A landscape with many valleys, sampled at points; each row gives a point and its height.
A ball rolls from a point to the lowest of its 2 nearest points, and stops where none of them is lower. Distance is the straight distance between rows; heights are no part of it.
fom height 347: [-0.83 -0.73  0.79 -0.77 -0.90 -1.10 -1.10 -1.74 -1.41  1.73 -1.42 -1.90
  0.99  0.71  1.18  0.55  0.61  0.60  1.55  0.14  1.96]
mudib height 630: [ 1.81  1.67 -0.31 -0.10  0.14  0.17  0.10  0.59  0.59  1.34  0.99 -0.13
 -0.04  0.06 -0.68  2.67 -1.57 -0.41 -0.30  0.14 -0.15]
Rano height 649: [ 1.12  0.34 -1.29 -1.19 -0.33  3.01 -2.12 -0.85  1.79 -0.66  1.77 -0.60
 -1.12 -2.12  0.35  3.27 -1.75  1.32  0.61 -0.79 -1.61]
diman height 144: [-0.79  1.40  1.31  0.01 -0.30 -1.37  1.17  0.96 -0.72  0.90 -1.53 -1.00
 -1.48  3.02 -0.56  0.89  1.47 -0.03  1.51  1.99  1.02]
zim height 370: [-1.11  0.31  1.50 -0.53 -0.99 -1.66 -2.48 -1.89 -0.07 -0.24  0.54 -0.50
  0.61  1.78  0.75 -1.37 -0.35  0.67 -1.61 -0.07 -0.48]
dize height 620: [ 0.17 -0.88  1.48 -1.06  1.09  3.72 -0.92  0.61  0.83  0.26  2.46  2.37
 -0.87 -2.67 -0.56 -0.03 -0.20 -1.24 -0.10 -1.56 -1.40]
rizip height 325: [ 2.09 -2.58 -0.99  0.81  0.43 -0.60 -0.12  1.81 -0.90 -0.61 -1.98 -0.44
  0.41  0.57 -1.35 -1.09  1.63 -0.67  0.38  0.75  2.47]
Nasi height 727: [-1.13  0.51 -1.24 -0.41 -0.02  2.46  1.22  0.13  1.53  1.37  3.93  1.91
 -1.70 -0.59 -4.07  2.61  1.19  3.29 -0.03 -0.50 -4.46]
mub height 109: [ 2.20 -1.51 -0.81 -1.75 -2.51 -0.30 -2.10 -0.43  1.05  0.78 -2.23  0.06
 -0.45 -1.38  5.09 -1.77  0.29  0.68  1.40  1.27 -0.56]
bepip height 275: [-0.80 -0.06 -1.42  1.21  3.72  1.89  0.00  0.55  1.33 -0.18  1.13  1.55
 -0.80 -1.20 -1.34  2.28  0.03  3.45 -0.43 -0.52 -3.48]
mel height 26: [ 1.26 -2.51 -0.62 -0.97 -1.73 -0.80  0.00 -0.41  0.16 -0.52 -3.55  0.52
  0.71  1.29  4.35  0.59 -1.15  1.32 -0.33  2.93 -0.53]
Gon height 282: [-1.30  0.07  1.66  0.50  2.89 -0.34  1.43 -0.32  0.78 -1.24  0.05 -0.94
 -1.11  2.08 -2.16  0.30  2.54 -0.67 -1.86 -0.51  0.01]
kov height 359: [ 2.11 -1.50 -1.45  0.22  2.02  0.94 -1.77 -0.12  0.57  0.92 -0.67 -0.41
  0.29 -0.48  0.07  0.42 -1.38  1.22 -1.80 -0.60  1.28]
Gab height 380: [-1.31 -0.35  0.97  0.32  0.52 -0.73 -0.47 -0.33 -0.97  2.94 -1.10 -1.46
 -1.11 -0.33  1.05 -0.72  2.04 -0.58 -0.22  1.88  1.58]
rolop height 280: [ 2.21 -0.69  0.78 -3.04 -0.80 -1.60 -1.58  1.35  0.69  0.72  0.52  0.98
 -0.21 -0.15  2.37 -0.14 -0.72 -0.71  0.24 -0.09  0.32]
Vigi height 294: [ 1.26 -0.94  1.27  1.73  2.39 -0.70  0.51  1.82  0.73 -2.08 -1.18 -1.00
 -0.21  0.46 -1.81 -1.49  1.83 -1.68 -0.82  0.23  3.15]
sebi height 220: [-2.10 -0.18 -0.24  0.47 -0.12 -1.34  3.70 -0.02  0.07 -1.35 -1.54  0.07
  0.77  2.31 -1.87  1.77  1.77  1.34  0.66  0.46  0.23]
mapeg height 251: [ 1.34 -0.35  0.37 -1.18  0.04 -1.06 -0.80 -0.92  1.20  1.57 -1.02 -0.71
  0.17  0.21  3.52 -0.20 -1.07 -0.28 -1.60  0.20  0.30]
Rek height 279: [-1.52  0.69 -0.71  0.18 -1.15  0.53 -0.93  0.60  0.97 -1.44  0.86  2.17
 -0.21 -1.12 -0.50 -1.61  0.59 -0.59 -1.46  0.32 -0.77]
fil height 283: [ 1.52  0.43 -1.35 -0.77 -1.94 -1.66 -0.90 -1.89 -1.79  1.24 -2.06 -1.18
 -1.42 -0.52  4.25 -4.14 -1.63  0.02  1.63 -0.38  0.69]
tifez height 653: [ 1.59  0.34 -0.67  0.99 -0.82  1.63 -1.76 -0.37  1.48  1.25 -0.60 -0.02
 -1.72 -1.70  1.19 -1.50 -0.07 -1.70 -0.31  0.63 -0.25]
pasa height 131: [-2.08 -0.12 -0.05  0.10  0.24 -1.10  1.82  1.99 -0.47 -1.98  0.28  2.80
 -0.20  2.48 -0.73  1.33  1.27  1.12 -0.10  1.25 -3.03]
nomas height 295: [ 1.23  0.66 -1.17 -0.58 -1.43 -0.49 -2.87 -2.24 -0.52  1.80 -0.16 -1.35
 -0.32 -0.78  4.18 -0.92 -2.91  0.75  1.58  0.24  0.57]
Meneg height 309: [ 0.50  1.53 -1.99  1.93 -2.68  0.14 -0.70 -1.11  0.87 -0.12 -2.01 -1.25
  2.12 -0.48  1.06 -0.92 -0.97 -0.42  0.77  0.88 -0.18]
gul height 87: [ 0.15  1.65 -0.13  0.23 -1.33 -0.10 -0.36 -0.27  1.26  0.39 -1.98 -0.57
 -2.02  0.73  0.95  0.70  1.49 -0.28  1.74  2.44 -0.05]
komef height 640: [ 1.99  0.62 -0.25 -1.67 -0.33  1.71 -2.40  0.22  0.40  1.59  1.79 -0.39
 -0.70 -0.66  0.35  2.83 -1.98  0.55  1.51  0.01 -1.08]
Sar height 256: [-0.58 -0.26  0.26 -1.94  1.53  0.49  0.58  0.75  1.60 -1.53  2.52  1.89
  0.60  0.55 -0.87  3.08 -0.74  2.28 -1.11 -2.44 -2.61]
tav height 196: [-2.70  2.02  0.30  0.89  0.24 -1.38  2.09  1.89 -2.12 -2.23  1.23  1.31
 -0.86  2.03 -3.06 -0.23  1.22 -0.39 -0.35  0.44 -1.65]
nafa height 155: [-1.88 -1.58 -0.67 -2.27 -0.26  0.01 -0.70 -0.08  0.30  2.36  1.31  1.15
 -0.71 -1.47  1.37  0.67  0.18  1.93 -1.26  0.14  0.08]
natas height 207: [-0.56  1.23  1.68  0.67  4.04  0.38  0.08  0.74  0.62 -0.95  2.90  0.27
 -0.26  0.62 -2.75 -0.26  1.20 -0.08 -0.19 -1.72 -0.28]
zefi height 706: [ 2.68  0.54 -2.22  0.02 -3.11 -0.40  1.17  0.19 -0.69  0.99 -2.29 -0.73
  0.23 -1.51  2.66 -1.49 -1.28 -1.36  1.08 -0.19  2.10]
Dop height 266: [-1.84  0.96 -0.90  0.66 -0.20 -0.31  1.44  1.63  0.15 -1.69  0.67  3.06
 -1.35 -0.08 -3.15 -1.61  1.87 -0.36 -1.05  0.51 -0.35]
mev height 233: [ 0.20 -0.54  0.35  0.94  1.22 -0.65 -1.08  0.51  0.70 -0.96 -1.37 -0.58
 -0.04  0.39 -0.11 -3.90  0.99 -1.68 -2.18 -0.25  2.13]
pakap height 145: [ 0.61  1.16  1.10  1.37  0.24 -2.54  0.67 -0.76 -0.11  0.02 -1.86 -1.37
  1.36  0.36  1.48 -3.52  0.88 -2.74 -0.85  0.52  2.44]
lapam height 376: [-0.02 -0.07  2.62 -1.30 -0.54  1.25 -1.76  1.44  1.73 -0.59  3.51  0.28
 -0.18 -1.87 -2.58 -2.56  0.62 -1.97 -0.18 -1.24  0.53]
duvan height 626: [-2.44  0.26 -1.19  0.58 -0.81  0.97 -1.26 -1.07  0.07 -1.11 -0.56  0.26
  2.23 -1.26 -0.50  1.29  0.60  1.23  0.83 -1.98 -0.54]
butim height 482: [ 0.05  0.01  1.03 -2.01  0.87  0.31  0.83  0.98  0.53  0.05  2.70 -0.03
 -1.88  1.21 -3.64  2.78  1.80  1.19  0.54 -1.96  0.41]
sal height 187: [ 0.18 -0.79  0.44 -1.48  0.96  0.47 -0.24 -1.22  0.48 -0.20 -0.97 -1.06
 -0.81  1.54  1.15  3.23  0.57  0.98  0.26  0.30 -0.72]
kipu height 54: [-0.58  0.73 -0.19  1.44 -0.98 -2.39  0.85  0.75 -1.25  0.47 -1.84 -1.03
  1.94  1.17  0.13 -1.71 -0.68 -1.36  0.37  1.17  2.07]
Bezep height 580: [-0.07  0.34 -0.29 -0.31  0.88  1.09 -0.20  0.13  0.41  0.35 -0.73  1.29
  0.98 -1.69  3.06  1.82 -0.88 -0.44  0.76 -0.30 -2.06]
migeg height 105: [-1.53 -0.80  0.07 -1.39 -1.02  0.68 -1.28  0.70 -0.38  2.46  1.55  0.69
  0.35 -2.38  0.06 -0.96  0.75 -0.40  0.13  0.63  1.05]
bop height 239: [-0.02 -1.55  0.05  0.70 -1.16  0.73 -1.59 -1.57 -1.65  0.48  0.16 -1.99
  1.57 -1.10 -0.35 -1.61 -0.08 -2.49 -2.20 -0.30  0.34]
lefen height 548: [-0.73  1.02  0.23 -0.10 -0.05 -0.75 -1.45  0.97 -1.82 -1.41  0.16  1.35
  0.59 -0.58  1.01 -1.16 -0.64 -1.01  2.46 -0.95 -0.53]
likog height 149: [-0.54 -1.37 -1.68 -0.22  0.59  0.99 -1.96 -1.14 -0.35 -0.96 -0.22 -1.07
  1.19  1.24  0.72  3.82 -0.57  2.72  0.45  0.33 -2.33]
rufek height 192: [-1.63 -0.25 -1.17 -1.30  0.86 -0.42 -0.70 -1.66  0.62 -1.84  0.71  1.07
  0.82  0.63  0.43  2.52 -0.85  3.27 -0.44 -0.49 -3.07]
fel height 409: [ 0.12  0.16  1.40 -0.80 -1.00 -1.91  0.79  0.86 -0.31  2.82 -1.64 -0.74
 -1.58 -1.31  2.30 -1.84  1.56 -1.53  0.53 -0.32  2.97]
Lar height 746: [ 2.89 -0.19 -0.18  0.20 -2.74 -2.34  2.40 -0.03 -0.54 -0.90 -3.88 -1.82
 -0.51  1.16  1.88 -3.44 -0.18 -3.17  1.26  1.46  2.44]
Ziba height 760: [ 1.20 -0.60  1.36  1.15 -1.04 -0.56  2.35  0.67 -2.03 -1.07 -3.98 -1.78
  1.35  1.62  2.08  0.09  0.72 -3.03  1.80  2.48  1.33]
zav height 321: [ 0.78 -1.66 -1.36  0.93  1.95  0.58 -1.31 -0.72 -1.63  0.46 -2.23 -0.19
  0.22 -1.22  1.53  0.38 -0.23  0.35  0.05 -0.49  1.25]
zam height 228: [-1.63  1.83  1.91 -1.02  1.52  2.13  0.70 -0.68  2.23  1.69  3.78  0.56
 -1.92 -1.69 -1.52  2.12 -0.94  2.02  0.93 -1.80 -0.98]
Vilu height 604: [-0.95  0.39 -0.73  1.05 -0.45  1.39 -0.86 -1.20 -0.04  0.72  0.51 -0.68
  1.65 -1.72  0.62  1.16 -0.60  0.32 -0.79 -1.20 -1.46]
lani height 164: [-1.35 -1.45 -0.45  0.06  1.15 -1.30  2.00  0.96 -1.79 -2.55  0.00  1.40
  0.22  4.24 -2.20  2.37  1.79  2.79 -0.54  1.07 -2.85]
Gepip height 639: [ 1.50  0.29  0.86 -0.07 -0.56  2.09 -1.48  1.26  1.23  1.20  1.94  1.28
 -1.69 -3.27  0.93 -1.72 -0.74 -2.58 -0.57  0.15 -0.28]
difin height 250: [-0.04 -1.27  1.64 -1.10  1.09 -1.53  1.99 -0.54 -0.01  0.16  0.22 -1.43
 -0.19  1.70 -1.55  0.94  1.16 -1.31 -1.44  0.63  1.71]
vut height 499: [-0.31 -1.64 -0.58 -1.14  0.68  0.17 -1.06  0.18  0.40 -0.90  1.28  0.25
 -2.38  1.49 -2.22  0.58  1.88  2.62  0.26 -0.46  0.60]
bufe height 188: [-3.01 -0.92  1.11  0.57  1.18 -1.16  3.21  1.74 -1.94 -0.83  0.03 -0.97
  1.54  2.32 -3.40  1.52  3.20  0.24  0.77 -0.44  0.50]
zazo height 106: [ 0.56 -1.31 -1.45  1.45  2.27 -0.51  2.09  1.19 -1.00 -1.12 -3.22  1.46
 -0.46  2.80  0.55  1.83 -0.23  2.61 -0.06  2.17  0.45]
sir height 120: [-1.01 -1.39  0.25  2.17  0.37 -2.79  4.24  1.54 -2.32 -0.93 -2.57  0.62
  1.74  3.26 -0.12  0.56  0.32  0.30  0.72  2.79  1.76]
lagin height 565: [ 0.70  1.41  0.38 -0.28  0.03  0.27 -0.97 -0.40  0.07 -1.13 -1.77  0.16
  0.74 -0.48  2.28  0.86 -0.30 -0.37  2.56 -1.10 -1.23]
Toza height 247: [ 2.87 -0.20 -2.05 -0.54 -2.34 -2.39  0.53 -1.62 -0.43  1.51 -1.97 -1.75
  0.52 -0.85  4.02 -5.84 -1.95 -0.77  0.38 -1.02  1.54]
Podim height 348: [ 2.29 -0.03  0.17  1.58 -1.00 -0.28 -1.71 -0.04  0.55  1.82 -0.15 -3.29
  0.18 -1.99  0.68 -5.06  0.42 -3.11  0.48  0.25  1.59]
Pekuf height 600: [-1.03 -0.13  1.08 -0.17  0.25  2.54  0.34  0.41 -0.41  0.56  0.94  1.41
 -1.50 -1.12 -1.19  0.72  1.89 -0.75 -0.11 -1.86 -1.57]
dom height 357: [ 0.44 -2.64 -0.89  2.09  0.45  0.32  0.56  0.60 -0.32 -0.66 -3.65 -1.37
  1.19  2.66  1.03  0.86  1.92 -0.17 -0.13  4.38  0.49]
tanen height 642: [ 1.20  1.30 -1.04  0.01 -1.67 -0.92  0.70  1.20 -0.43  1.43  0.36  0.26
 -0.30 -0.40 -1.18  0.84 -0.46 -0.77 -0.31  0.13  1.73]
sapib height 520: [ 0.89  1.96  0.35  1.16  0.35 -0.47 -1.55 -0.43 -0.45 -0.01  0.95 -0.61
  0.65 -1.37 -0.57 -2.07 -1.93 -1.59  1.51 -1.20  0.80]
Bigeg height 272: [-0.75  1.60  2.36  0.22  1.59  3.95 -0.53 -1.95  2.23 -0.32  4.80  1.32
 -1.47 -2.27 -2.14 -0.36 -2.27  1.76  0.51 -2.61 -1.21]
delu height 302: [ 0.84  0.25  1.84 -2.84 -2.61 -0.42 -1.50 -0.20  0.55  0.15  0.78 -0.54
 -0.49  0.28  0.80 -0.19  0.08 -1.25  0.65 -1.15  0.45]
domad height 185: [-0.88  0.07 -0.29 -1.00  0.78 -1.42  1.92  2.11 -2.09  1.07  0.58  0.20
 -1.56  1.31 -2.12  1.78  1.45  1.04  1.31  1.52  1.18]
nam height 130: [-0.45  0.52 -0.31  0.93 -0.36 -2.33 -0.61  0.69 -1.54 -0.36 -2.00  0.41
  0.65  1.73  1.77 -0.40 -1.25  0.50  0.60  1.90  0.66]
nalu height 77: [-1.11 -1.50 -1.74 -0.94 -0.99  0.77 -1.82 -0.45  2.45  0.21 -1.03  0.15
  0.23 -0.55  1.37  0.88  1.56  1.21  0.85  1.76 -1.66]
lodo height 453: [-0.11 -0.33  1.21 -1.74 -0.15  1.26  0.41  1.50  2.41  0.12  4.02  0.55
 -0.15 -0.65 -4.12  1.06  0.63  0.97 -1.72 -1.58 -0.49]
Bopat height 753: [ 0.95 -0.41  1.54  0.17 -2.52 -1.58  2.81 -0.57 -0.17 -0.99 -3.70 -1.75
  0.56  1.91  3.22 -2.37  1.50 -2.73  2.22  1.30  1.84]
kanur height 581: [-1.46 -1.59  0.62 -0.91  0.14  0.70 -0.04  0.51 -2.88 -0.10  0.06  0.63
 -1.37 -0.16 -1.22 -0.02  2.62 -0.59  0.26 -0.22 -0.01]
Ped height 84: [ 1.03 -0.20  0.39  0.12  1.07 -2.33  2.67  1.97 -1.48 -0.33 -1.66  0.93
  0.94  3.02  0.55  2.69 -0.86  1.72  0.06  2.58  0.36]
Potu height 110: [-0.13  1.58 -0.05  1.16  3.32  0.29 -1.46  0.14  1.28 -1.26  1.16  0.85
 -1.82  0.03 -1.38  0.14  0.05  1.07 -0.64 -0.67 -0.36]
pavis height 320: [ 0.81  0.70  0.98 -0.97 -0.70 -1.17 -2.21 -1.35 -2.09  2.38  1.14 -2.27
  0.98 -0.06  2.41 -0.94 -1.44 -0.49  2.03 -0.71  0.88]
Zogaz height 175: [-0.23 -1.17 -0.10 -0.97 -1.57  0.97 -1.86 -1.25 -1.87  1.94  0.85 -0.35
  0.49 -2.87  1.45 -2.89 -0.54 -2.12 -1.82 -0.51  0.69]
buv height 335: [-1.58  1.87  2.32  1.23  2.19  2.51 -0.09 -1.55  1.31 -0.45  3.40  0.79
  0.47 -2.34 -2.08  0.03 -0.95 -0.75 -0.07 -3.09 -1.34]
lano height 204: [ 0.28  0.05 -1.42  1.05 -0.28 -0.20  0.04  0.37 -0.26 -1.34 -1.14  1.90
  0.02  0.37  0.77 -0.22 -1.23 -0.15 -1.97  1.25 -0.72]
ril height 648: [-0.59  0.13 -0.74  1.09 -0.98  2.18  0.01 -0.01 -0.10 -1.54  1.35  0.11
  2.11 -0.70 -3.53  1.97  1.66  0.62  0.36 -1.16 -1.05]
razi height 265: [ 1.03 -1.67 -1.57  1.25  0.48 -1.30  0.11 -1.52 -1.54  1.49 -3.61  0.21
  0.91 -0.95  3.78 -1.78 -1.35  0.52 -1.18  0.78  1.34]
sunud height 34: [-0.30  0.38 -0.43 -0.32 -1.59 -0.22 -0.92  1.00  1.82  1.51 -1.36  0.36
  0.16 -0.85  1.43  1.17  1.60  0.82  1.24  1.26  0.20]
bib height 661: [-0.17  2.21 -0.18  0.87  1.08 -1.09  2.15  0.88 -0.62  0.04  0.85 -0.37
 -1.01 -0.06 -3.20  0.47 -0.82 -0.77 -1.17  0.06  2.47]
furi height 382: [-1.88  0.62 -0.46 -1.01  1.54  2.11 -1.86 -1.36  0.27 -0.18  3.63  0.56
 -2.16  0.30 -2.34  1.26  0.03  4.43  1.06 -1.45 -2.08]
lela height 68: [-0.64 -2.82 -1.03  0.24  0.20 -1.16  1.38 -0.13 -0.14 -0.77 -3.23  1.23
  0.60  3.04  2.78  2.05 -0.95  3.29  0.31  3.62 -0.22]
zuv height 210: [ 2.33 -0.59 -0.13  0.00 -0.76 -2.76 -0.50 -1.36 -1.06  0.33 -1.85 -2.55
  1.82  1.15  3.19 -4.31 -1.11 -1.14 -0.22  0.61  2.46]
rilus height 660: [-0.19 -0.65 -1.98 -0.42 -1.37  2.72 -0.94 -1.01  2.07 -0.13  1.69  0.11
 -0.42 -1.33 -1.57  3.30 -0.17  2.60 -0.03 -0.07 -1.95]
navu height 707: [-0.15  0.96  0.50  1.99  0.75 -1.04  3.19  0.95  0.44 -0.87 -2.75  0.34
  1.81  0.25  0.21  1.00  0.19 -2.12 -1.44  1.24  0.41]
zibi height 276: [ 1.80  0.34 -2.62  1.12 -2.20 -0.74 -1.14 -2.52  0.70 -1.55 -2.83 -1.21
  1.30  1.21  3.07 -0.14 -2.57  0.56  0.87  1.39 -0.48]
tif height 156: [-1.59 -1.01  0.82  0.45  1.35 -2.14  3.00  2.60 -2.63 -1.64 -0.91 -0.54
  0.93  1.93 -1.32 -0.45  2.19 -1.04  0.38  1.45  1.65]
Zot height 720: [ 2.19 -0.04 -1.52  0.00 -1.33 -0.63 -0.17 -0.09 -0.21 -1.43 -1.72 -0.49
 -0.55 -0.50  0.95 -2.49 -1.72 -1.61  0.07 -1.38  2.36]
Med height 114: [ 0.78  0.03 -2.33  0.58 -0.30  1.46 -2.03 -0.33  1.39 -0.99 -1.39 -0.31
  0.96  0.35  0.39  2.56  0.78  1.55  0.98  1.91 -2.58]
fiv height 674: [-2.20  0.78 -0.85  1.45  0.04  2.64  0.98  0.34  1.60 -0.12  3.19  1.03
  1.95 -1.64 -4.30  1.13  0.23  0.31 -0.63 -1.69 -1.93]
neson height 206: [-0.84 -1.09 -0.50 -0.22  0.33 -1.07 -0.76 -1.06 -0.13  3.17 -1.12  0.73
  0.20 -1.60  3.18 -0.18 -0.91  1.80 -1.75  0.86  0.66]
Voke height 223: [-1.02  0.66 -0.46 -0.11 -0.94 -1.99  2.89 -0.60 -1.07 -1.46 -1.34  0.84
  0.58  2.58 -1.06  1.45 -0.76  1.44  0.29 -1.22  1.59]
gizud height 673: [ 1.48  1.27  0.60  1.29 -1.02  1.06  0.02 -1.55 -0.56  3.16 -1.19 -2.03
 -0.07 -2.30  1.59 -0.95 -0.33 -2.62 -0.44  0.59  0.41]
Mis height 337: [-1.41 -0.29  1.23 -0.21 -1.81  0.44 -1.17  0.37  1.89 -0.39  2.76  1.15
  0.73 -1.68 -1.61 -2.70  0.10 -1.67 -1.87 -0.18 -0.17]
puvu height 740: [-1.43 -0.07  0.53 -0.97  2.52  2.80  0.75  1.27  1.99  2.76  5.87  1.39
 -1.49 -0.81 -3.28  1.90  0.50  3.71 -0.59 -0.85 -3.47]
folu height 470: [ 0.80  1.93  2.00 -1.34 -2.37 -1.23  0.02 -0.80 -0.34  1.11  1.67 -1.11
 -0.61 -1.42  0.06 -3.10 -2.27 -3.11 -0.78 -0.94  2.45]
Kiro height 721: [-0.47  1.01  0.67  1.60  1.51 -1.46  1.87  1.40  1.62  1.24 -1.88  1.34
  1.14 -0.63  0.76  1.62  1.54 -0.87 -0.63 -0.31  0.75]
Gubo height 333: [-0.94 -0.45  2.31 -1.19 -1.37 -1.82 -1.65 -0.01 -0.06 -1.54  0.89 -0.44
  0.96  1.04  0.46 -1.81  0.84 -2.26 -0.23 -0.63  0.12]
zove height 404: [-1.38  1.70  2.21  1.30  1.27  1.75 -0.17 -1.36  0.16 -0.19  2.95 -0.33
 -0.29 -2.05 -2.36 -2.59 -1.33 -2.39 -1.03 -1.60  1.45]
zanak height 398: [-1.42  0.40  0.55  0.10  1.68 -2.35 -0.95 -1.68  0.07 -1.12  0.33 -0.66
  0.41  3.37 -0.48  0.30 -0.79  1.48 -1.69  1.00 -0.14]
vibop height 344: [ 2.25 -2.86 -0.18  0.56 -0.46 -0.55 -0.81  1.18  0.51 -1.02 -2.79 -0.69
  2.02  1.89  1.00 -1.31  1.15 -0.76  0.05  3.25  1.04]
meb height 304: [ 0.75 -0.63  0.14 -1.48  0.88  0.61  0.91  1.73  0.15 -2.83  2.26  1.65
  1.07  1.42 -2.61  2.21  0.33  1.14  0.00 -1.30 -2.93]
Zaf height 691: [ 2.80  1.15 -0.17  0.87 -1.92 -0.18  1.01 -1.24 -1.43  1.48 -2.09 -1.80
 -0.01 -2.21  3.26 -2.22 -1.36 -3.89 -0.57 -1.07  1.23]
kiv height 439: [ 0.06  1.07  1.85  0.26 -0.38  1.17 -1.03 -0.13 -0.57  1.43  2.83 -1.51
 -1.22 -2.12 -1.94 -3.25 -1.43 -3.84 -1.88 -1.34  1.70]
nobib height 341: [ 2.02 -0.76 -0.14 -1.62 -0.07 -0.41  0.60  2.27  0.36 -2.74  0.39  2.08
 -0.44  1.15 -1.14  1.13  0.20 -0.36 -0.49 -0.21 -0.30]
rap height 186: [-2.24  1.60  0.99  0.16  0.31  2.67 -2.24 -1.55  1.30  2.65  3.90  0.98
 -0.48 -2.88  0.14  0.89 -1.53  0.91  0.46 -1.04 -0.68]
pil height 147: [-1.77  0.52 -0.17 -1.87 -1.57  2.46 -1.31 -0.48 -1.03  3.12  2.18  0.73
 -1.39 -2.92 -0.23  0.41 -1.51  0.33  1.15 -0.56  0.74]
gonam height 307: [ 1.02 -0.93 -0.09  1.73 -1.34 -0.02 -0.95  0.31 -1.01  0.62 -1.13 -2.44
  1.72 -2.51  0.14 -4.82  0.00 -4.27 -1.45 -0.09  0.84]
Gavat height 685: [-1.03  2.04  0.57  2.37  1.53 -0.23  2.84  0.39 -1.06 -0.06 -0.74 -0.56
 -0.06 -0.83 -1.26  0.08  0.18 -2.88 -0.70 -0.21  1.33]
pek height 340: [-1.98  0.80 -1.72  0.33  2.45  2.77  0.04 -1.16  1.79 -0.35  2.59  0.89
 -0.35 -1.26 -2.10  2.59 -0.92  4.56  1.08 -2.40 -2.95]
nal height 735: [ 1.56 -0.53 -1.30  1.34 -1.29 -1.16  1.54 -0.60  0.56 -2.27 -4.17 -0.72
 -0.40  1.29  1.06 -1.63 -0.27 -1.33 -0.34  0.37  1.58]
linir height 180: [-0.14  0.44 -1.20 -1.19 -0.17 -2.03 -0.46  0.02 -0.78 -1.55 -1.49  0.28
  0.72  1.59  0.48  2.13 -1.66  2.72  1.42  0.37  0.48]
busiv height 71: [ 1.90 -1.48 -1.47 -2.02 -1.79 -0.03 -1.14 -0.68  1.28 -0.18 -1.20  0.49
 -0.61 -0.64  3.91  2.15 -1.66  1.54  1.22  0.98 -0.65]
Vabiz height 457: [-2.43 -0.04 -0.41  0.20  2.11  0.29  1.94 -0.13 -0.32 -2.00  2.78  1.76
 -0.50  2.08 -3.63  1.06  1.92  3.05 -0.63 -2.17 -3.23]
Kesi height 566: [-0.76 -0.62  1.17 -0.40 -0.10 -0.34  0.53  1.05 -2.77 -1.42 -1.36  1.15
 -0.30  1.05  0.47  0.51  1.27 -1.60  1.05 -0.20 -0.77]
duli height 217: [ 1.24 -1.33  1.37  0.25  1.60 -0.67  0.93 -0.68  0.02  0.01 -1.85 -0.62
 -0.19  1.99  1.26  1.83  0.99  0.46 -0.72  0.51  1.38]
sirod height 202: [-0.60  0.40 -0.90  0.60  3.48  0.77  0.60  0.40  0.29  0.02 -0.09  1.09
 -0.87  0.69 -1.27  1.56  1.43  2.21 -0.98  0.69 -1.37]
gunap height 416: [-2.23  0.77 -0.57 -0.25  2.67  1.06  1.16 -0.48 -1.15 -0.25  3.33  0.42
 -2.42  1.76 -2.89  1.67  0.21  4.02 -0.37 -1.73 -3.86]
melo height 245: [ 3.82 -0.08 -0.89  0.09 -1.69 -1.34 -1.30 -1.42  0.08  0.31 -2.77 -3.29
  1.22  1.21  3.53 -1.77 -2.61 -1.13  0.96  1.29  0.65]
guli height 413: [ 0.48 -0.65  1.61 -0.06  0.26  2.12  0.06  1.33  1.77 -0.44  2.66 -0.17
  0.48 -0.82 -4.08 -0.19  0.51 -1.94 -1.19 -1.92  1.00]
kolu height 705: [-0.89  1.05 -0.35  0.76  0.98  3.06  1.68  1.43 -0.01 -0.71  3.62  2.41
 -1.06 -1.15 -4.53  1.75  0.01  1.44 -0.50 -1.93 -3.68]
gemad height 495: [ 0.84  2.05  0.77 -0.61 -1.96 -0.28 -1.51 -0.78 -0.55  0.21  2.08 -0.47
 -0.01 -2.38  0.34 -3.02 -2.50 -2.57  1.31 -2.93  0.55]

For each start below, name the point where the ball stops.
difin => sunud
folu => migeg
Gab => zuv
Gubo => migeg
Vabiz => sunud
butim => pasa
